Points, in no order, along strands that fork and pass close to each other.
(in the rows, 100 means zero)
Points whose rows are less than 55.1 apart are linked; no others are. Some points are linked to none.
J68: | 113 | 115 |  81 |  84 |  80 | 137 | 103 |  86 | 108 | 114 | 117 | 125 | 123 |  94 | 112 | 138 |  96 | 102 |  89 |  71 |
J639: | 102 |  85 | 105 | 112 |  67 | 103 | 115 |  68 | 115 |  99 |  94 | 103 |  77 |  74 | 101 |  77 | 111 | 105 |  91 |  95 |
J298: |  87 |  98 | 101 |  92 |  94 | 109 | 105 | 120 |  88 | 104 | 115 | 111 |  82 | 102 |  86 |  86 | 106 | 101 | 113 | 113 |
J148: | 118 |  91 | 126 | 105 | 127 |  71 |  82 |  81 | 107 |  95 |  73 |  64 | 106 | 114 | 118 | 109 |  83 |  97 | 105 |  94 |
J447: |  86 | 104 |  63 |  74 |  84 | 140 | 108 | 127 | 115 | 112 | 108 |  92 | 117 |  94 |  70 | 105 | 104 | 113 |  91 |  85 |
J507: |  91 | 105 |  97 | 101 |  93 |  95 |  91 |  93 |  94 | 109 | 126 | 114 |  89 | 101 | 120 | 110 |  85 |  86 | 124 |  95 |
J67: | 124 |  89 | 135 | 107 | 120 |  62 |  70 |  79 |  96 |  83 |  66 |  62 |  80 | 109 | 125 |  94 |  83 | 111 |  89 | 111 |
J291: | 115 | 107 | 115 |  72 | 116 | 105 |  87 | 110 |  75 |  89 | 109 | 138 |  93 | 119 | 110 | 122 | 104 | 102 |  78 | 129 |
J556: |  93 | 117 |  69 |  97 |  77 | 125 | 102 |  87 | 108 | 107 | 124 | 119 | 110 |  83 | 107 | 115 | 115 | 104 |  81 |  81 |
J867: | 124 |  76 | 134 |  77 |  96 | 105 | 105 |  72 | 103 |  88 |  74 |  95 |  85 | 108 |  92 |  90 | 116 | 114 |  58 | 121 |
J24: |  97 |  97 | 100 | 124 |  77 |  90 | 115 |  85 |  97 | 102 |  92 | 114 |  72 |  73 | 109 |  76 | 104 |  93 | 111 | 109 |
J523: | 101 | 114 | 118 | 114 | 121 |  86 |  95 | 131 |  69 |  96 | 108 | 137 |  85 | 119 | 106 | 105 |  94 |  74 | 125 | 126 |
J277: | 101 |  99 | 120 | 104 | 102 |  93 | 101 | 107 |  78 |  95 |  97 | 120 |  68 | 107 | 102 |  81 | 105 |  94 | 107 | 129 |
J568: | 110 | 104 | 117 |  80 | 131 |  91 |  84 | 114 |  82 |  94 |  99 | 107 | 103 | 123 | 108 | 115 |  97 | 101 |  99 | 121 |
J605: |  79 |  92 |  80 | 112 |  91 |  84 | 122 | 135 | 108 | 105 | 107 |  94 | 102 |  85 |  79 |  73 |  79 |  89 | 143 | 102 |
J136: |  96 | 107 |  90 |  83 | 102 | 128 | 113 | 144 |  80 | 104 | 111 | 145 |  98 | 103 |  75 | 111 | 107 |  92 | 105 | 118 |
J550: |  78 | 100 |  89 | 108 |  90 |  96 | 112 | 149 |  93 |  98 | 123 | 116 |  83 |  91 |  78 |  72 |  97 |  94 | 132 | 112 |
J49: | 105 |  98 | 112 | 124 |  95 |  84 | 104 |  74 | 103 | 107 |  83 |  93 |  84 |  90 | 117 |  93 |  96 |  88 | 117 |  97 |
J687: | 113 | 109 | 101 |  61 | 107 | 120 |  84 | 104 |  94 | 106 | 117 | 116 | 122 | 123 | 113 | 144 |  77 | 103 |  98 |  94 |
J777: |  99 | 115 | 109 | 103 | 115 | 105 | 101 | 140 |  71 |  94 | 117 | 149 |  89 | 115 |  91 | 104 | 114 |  86 | 106 | 125 |
J210: | 102 | 110 | 110 | 118 | 109 |  74 |  72 |  72 |  91 |  90 | 101 |  91 |  79 | 106 | 135 |  96 |  98 |  97 |  92 | 105 |
J240: |  93 | 106 | 101 | 107 | 107 |  91 | 102 | 119 |  83 | 106 | 115 | 132 |  90 | 107 | 108 | 109 |  78 |  73 | 136 | 106 |
J923: |  84 | 102 | 111 | 123 | 111 |  84 | 101 | 103 |  81 |  97 |  82 |  75 |  92 | 110 |  91 |  60 | 119 | 112 |  99 | 118 |
J461: | 102 |  95 |  84 | 114 |  93 | 105 | 125 |  99 | 119 | 113 |  85 |  93 | 125 |  74 |  87 | 104 |  99 |  92 | 116 |  81 |
J82: |  94 |  99 | 112 |  92 | 126 |  82 |  82 | 113 |  89 | 101 | 109 |  86 | 103 | 131 | 104 | 103 |  82 |  89 | 119 | 109 |
J590: |  87 | 113 | 110 | 126 | 119 |  79 | 101 | 147 |  77 |  97 | 107 | 114 |  91 | 122 |  93 |  77 | 103 |  77 | 132 | 121 |
J411: | 102 |  98 | 105 | 117 |  96 |  91 |  90 |  67 | 116 | 102 | 102 |  78 | 100 |  97 | 121 | 109 |  96 |  99 | 109 |  75 |
J737: |  87 | 109 | 111 | 130 | 109 |  83 | 103 | 133 |  73 |  94 |  94 |  97 |  82 | 118 |  90 |  56 | 114 |  98 | 119 | 127 |
J553: |  90 | 106 |  74 | 112 |  91 | 107 | 134 | 135 |  97 |  97 |  81 | 115 | 101 |  68 |  67 |  67 | 129 | 107 |  87 | 123 |
J993: | 113 |  78 | 124 |  67 |  99 | 117 | 104 |  97 | 100 | 108 |  93 | 103 |  90 | 108 |  92 | 115 |  86 | 105 | 113 | 110 |
J62: |  79 | 109 |  60 |  88 |  98 | 123 | 111 | 147 | 100 | 109 | 111 | 105 | 118 |  95 |  68 | 101 | 106 |  99 | 107 |  98 |
J187: | 121 | 104 | 102 |  95 |  91 | 117 | 104 |  76 | 108 | 110 | 105 | 123 | 120 |  94 | 120 | 145 |  82 |  90 | 109 |  74 |
J788: |  73 |  91 |  89 |  91 |  72 | 114 | 101 |  97 | 106 |  98 | 122 |  92 |  82 |  91 |  82 |  72 | 111 | 119 |  87 |  98 |
J256: |  99 |  94 |  90 |  73 |  84 | 132 | 117 | 122 |  95 | 113 | 107 | 134 | 100 |  91 |  84 | 118 |  86 |  96 | 114 | 104 |
J601: |  78 |  96 |  64 | 118 |  84 |  86 | 124 | 122 | 128 | 103 | 105 |  84 | 119 |  68 |  83 |  81 |  81 |  96 | 131 |  84 |
J549: |  97 |  94 |  69 |  71 |  58 | 150 | 109 | 105 | 128 | 105 | 114 |  95 | 105 |  83 |  76 | 108 | 102 | 124 |  78 |  71 |
J141: |  79 |  86 | 110 | 100 |  82 | 109 |  96 |  72 | 107 |  94 | 108 |  73 |  83 | 102 |  88 |  74 | 116 | 127 |  74 |  93 |
J117: |  91 |  87 |  90 |  67 |  64 | 139 | 105 |  93 | 114 | 103 | 119 | 104 |  86 |  94 |  78 |  93 | 108 | 119 |  73 |  97 |
J394: | 110 |  87 | 116 | 101 | 128 |  90 |  82 |  84 | 124 |  93 |  91 |  43 | 138 | 126 | 100 | 119 |  93 | 113 |  90 |  65 |
J436: |  94 | 102 |  59 | 101 |  78 | 105 | 135 | 136 | 118 |  92 |  87 | 116 | 101 |  49 |  65 |  78 | 107 | 116 |  95 | 111 |
J270: | 115 | 103 | 125 | 123 | 104 |  74 |  95 |  88 |  77 |  93 |  75 | 105 |  61 | 108 | 121 |  78 |  94 |  88 | 108 | 128 |
J284: |  83 | 100 | 107 | 118 | 115 |  80 |  90 |  90 |  97 | 102 |  95 |  64 | 102 | 114 | 103 |  82 | 100 | 102 | 111 |  98 |
J181: |  86 | 102 |  63 | 117 |  83 |  93 | 132 | 123 | 125 |  96 |  89 |  87 | 113 |  51 |  71 |  77 | 102 | 111 | 111 |  92 |
J344: | 123 |  91 | 115 |  84 | 122 | 112 |  91 |  87 | 119 |  97 |  84 |  63 | 135 | 119 |  95 | 127 | 105 | 120 |  80 |  76 |
J506: | 123 |  91 | 138 |  99 | 108 |  73 |  81 |  81 |  86 |  85 |  74 |  92 |  64 | 111 | 121 |  88 |  89 | 103 |  89 | 127 |
J557: |  79 | 111 |  98 | 110 | 113 |  98 |  89 |  84 |  90 |  92 |  98 |  70 | 109 | 110 |  92 |  81 | 135 | 125 |  57 | 102 |
J444: |  90 | 111 |  78 |  99 | 101 | 122 | 122 | 130 |  87 |  99 |  87 | 122 | 103 |  92 |  67 |  82 | 142 | 102 |  68 | 127 |
J751: | 118 |  74 | 127 |  74 |  90 | 119 | 103 |  79 | 113 | 101 |  87 |  85 |  91 | 105 |  90 | 104 | 105 | 117 |  85 |  98 |
J978: |  98 |  81 | 113 | 116 |  77 | 104 | 104 |  65 | 123 |  97 |  97 |  68 |  85 |  84 |  94 |  80 | 110 | 118 |  95 |  77 |
J967: | 115 | 102 | 118 | 102 | 108 |  79 |  76 |  64 |  98 |  82 |  93 |  92 |  92 | 103 | 129 |  98 | 114 | 111 |  61 | 107 |
J864: | 121 | 105 | 105 | 110 | 101 | 101 |  94 |  61 | 115 |  99 |  99 |  99 | 111 |  93 | 125 | 122 | 111 | 102 |  84 |  75 |
J736: |  84 | 114 |  68 | 116 |  89 |  99 | 105 |  97 | 106 | 108 | 121 | 112 | 113 |  79 | 110 | 103 | 105 |  92 | 110 |  84 |
J629: | 135 | 106 | 114 |  90 | 112 | 104 |  93 |  75 |  99 |  97 |  90 | 126 | 122 |  96 | 130 | 150 |  90 |  95 |  85 |  87 |
J963: | 118 | 108 | 104 |  63 | 112 | 118 |  86 |  98 |  90 |  96 | 106 | 123 | 113 | 116 | 110 | 137 | 103 | 111 |  68 | 108 |
J358: |  95 | 101 |  84 |  95 |  88 | 123 | 117 | 103 | 102 | 104 |  93 | 107 | 104 |  85 |  78 |  93 | 128 | 106 |  75 | 107 |
J171: | 113 |  93 | 114 | 102 | 134 |  64 |  68 |  84 | 116 |  91 |  94 |  53 | 130 | 124 | 125 | 121 |  74 |  95 |  95 |  77 |
J69: |  86 | 118 |  96 | 119 | 108 |  76 |  76 |  91 |  88 | 100 | 124 | 103 |  82 | 109 | 130 |  96 |  95 |  85 | 114 |  99 |
J159: | 116 |  91 | 103 | 103 |  94 | 118 | 115 |  86 | 123 | 109 |  89 |  84 | 120 |  91 |  93 | 118 | 106 | 103 | 103 |  69 |
J262: | 103 |  94 | 100 |  65 |  97 | 127 | 100 | 108 | 100 | 112 | 110 | 107 | 110 | 113 |  92 | 124 |  82 | 100 | 113 |  95 |
J831: |  80 | 111 |  79 | 129 | 106 |  80 | 101 |  94 | 107 | 109 | 106 |  88 | 121 |  94 | 111 |  96 |  98 |  80 | 120 |  83 |
J287: |  90 |  99 |  87 | 108 |  98 | 105 | 122 | 111 | 100 | 108 |  85 |  92 | 111 |  83 |  81 |  86 | 117 | 104 | 106 | 103 |
J793: | 104 | 100 | 103 | 113 | 120 |  62 |  77 |  88 | 102 | 104 | 103 |  95 | 103 | 125 | 133 | 122 |  51 |  60 | 129 |  92 |
J900: | 128 | 105 | 113 |  92 | 109 |  92 |  82 |  68 | 100 |  87 |  95 | 111 | 106 | 100 | 134 | 128 | 108 | 105 |  68 |  99 |
J232: |  88 |  99 |  95 | 106 | 127 |  70 |  85 | 102 | 104 | 109 | 110 |  85 | 125 | 136 | 114 | 106 |  69 |  67 | 124 |  93 |

A fork is a point with three links. Follow the links from the first point to the second and name the forks in between, in order.
J777 / J556 => J523 J900
J639 / J687 => J900 J523 J262
J187 / J117 => J900
J568 / J831 => J262 J523 J900
J963 / J923 => J262 J523
J967 / J284 => J523
J49 / J262 => J900 J523
J284 / J963 => J523 J262
J232 / J523 => J262

Follow the links from the first point to the second, and from the first to the third. Name the last point that the two ways share.
J864 / J737 / J82 => J523
J777 / J831 / J978 => J900
J831 / J284 / J62 => J900
J923 / J751 / J788 => J523
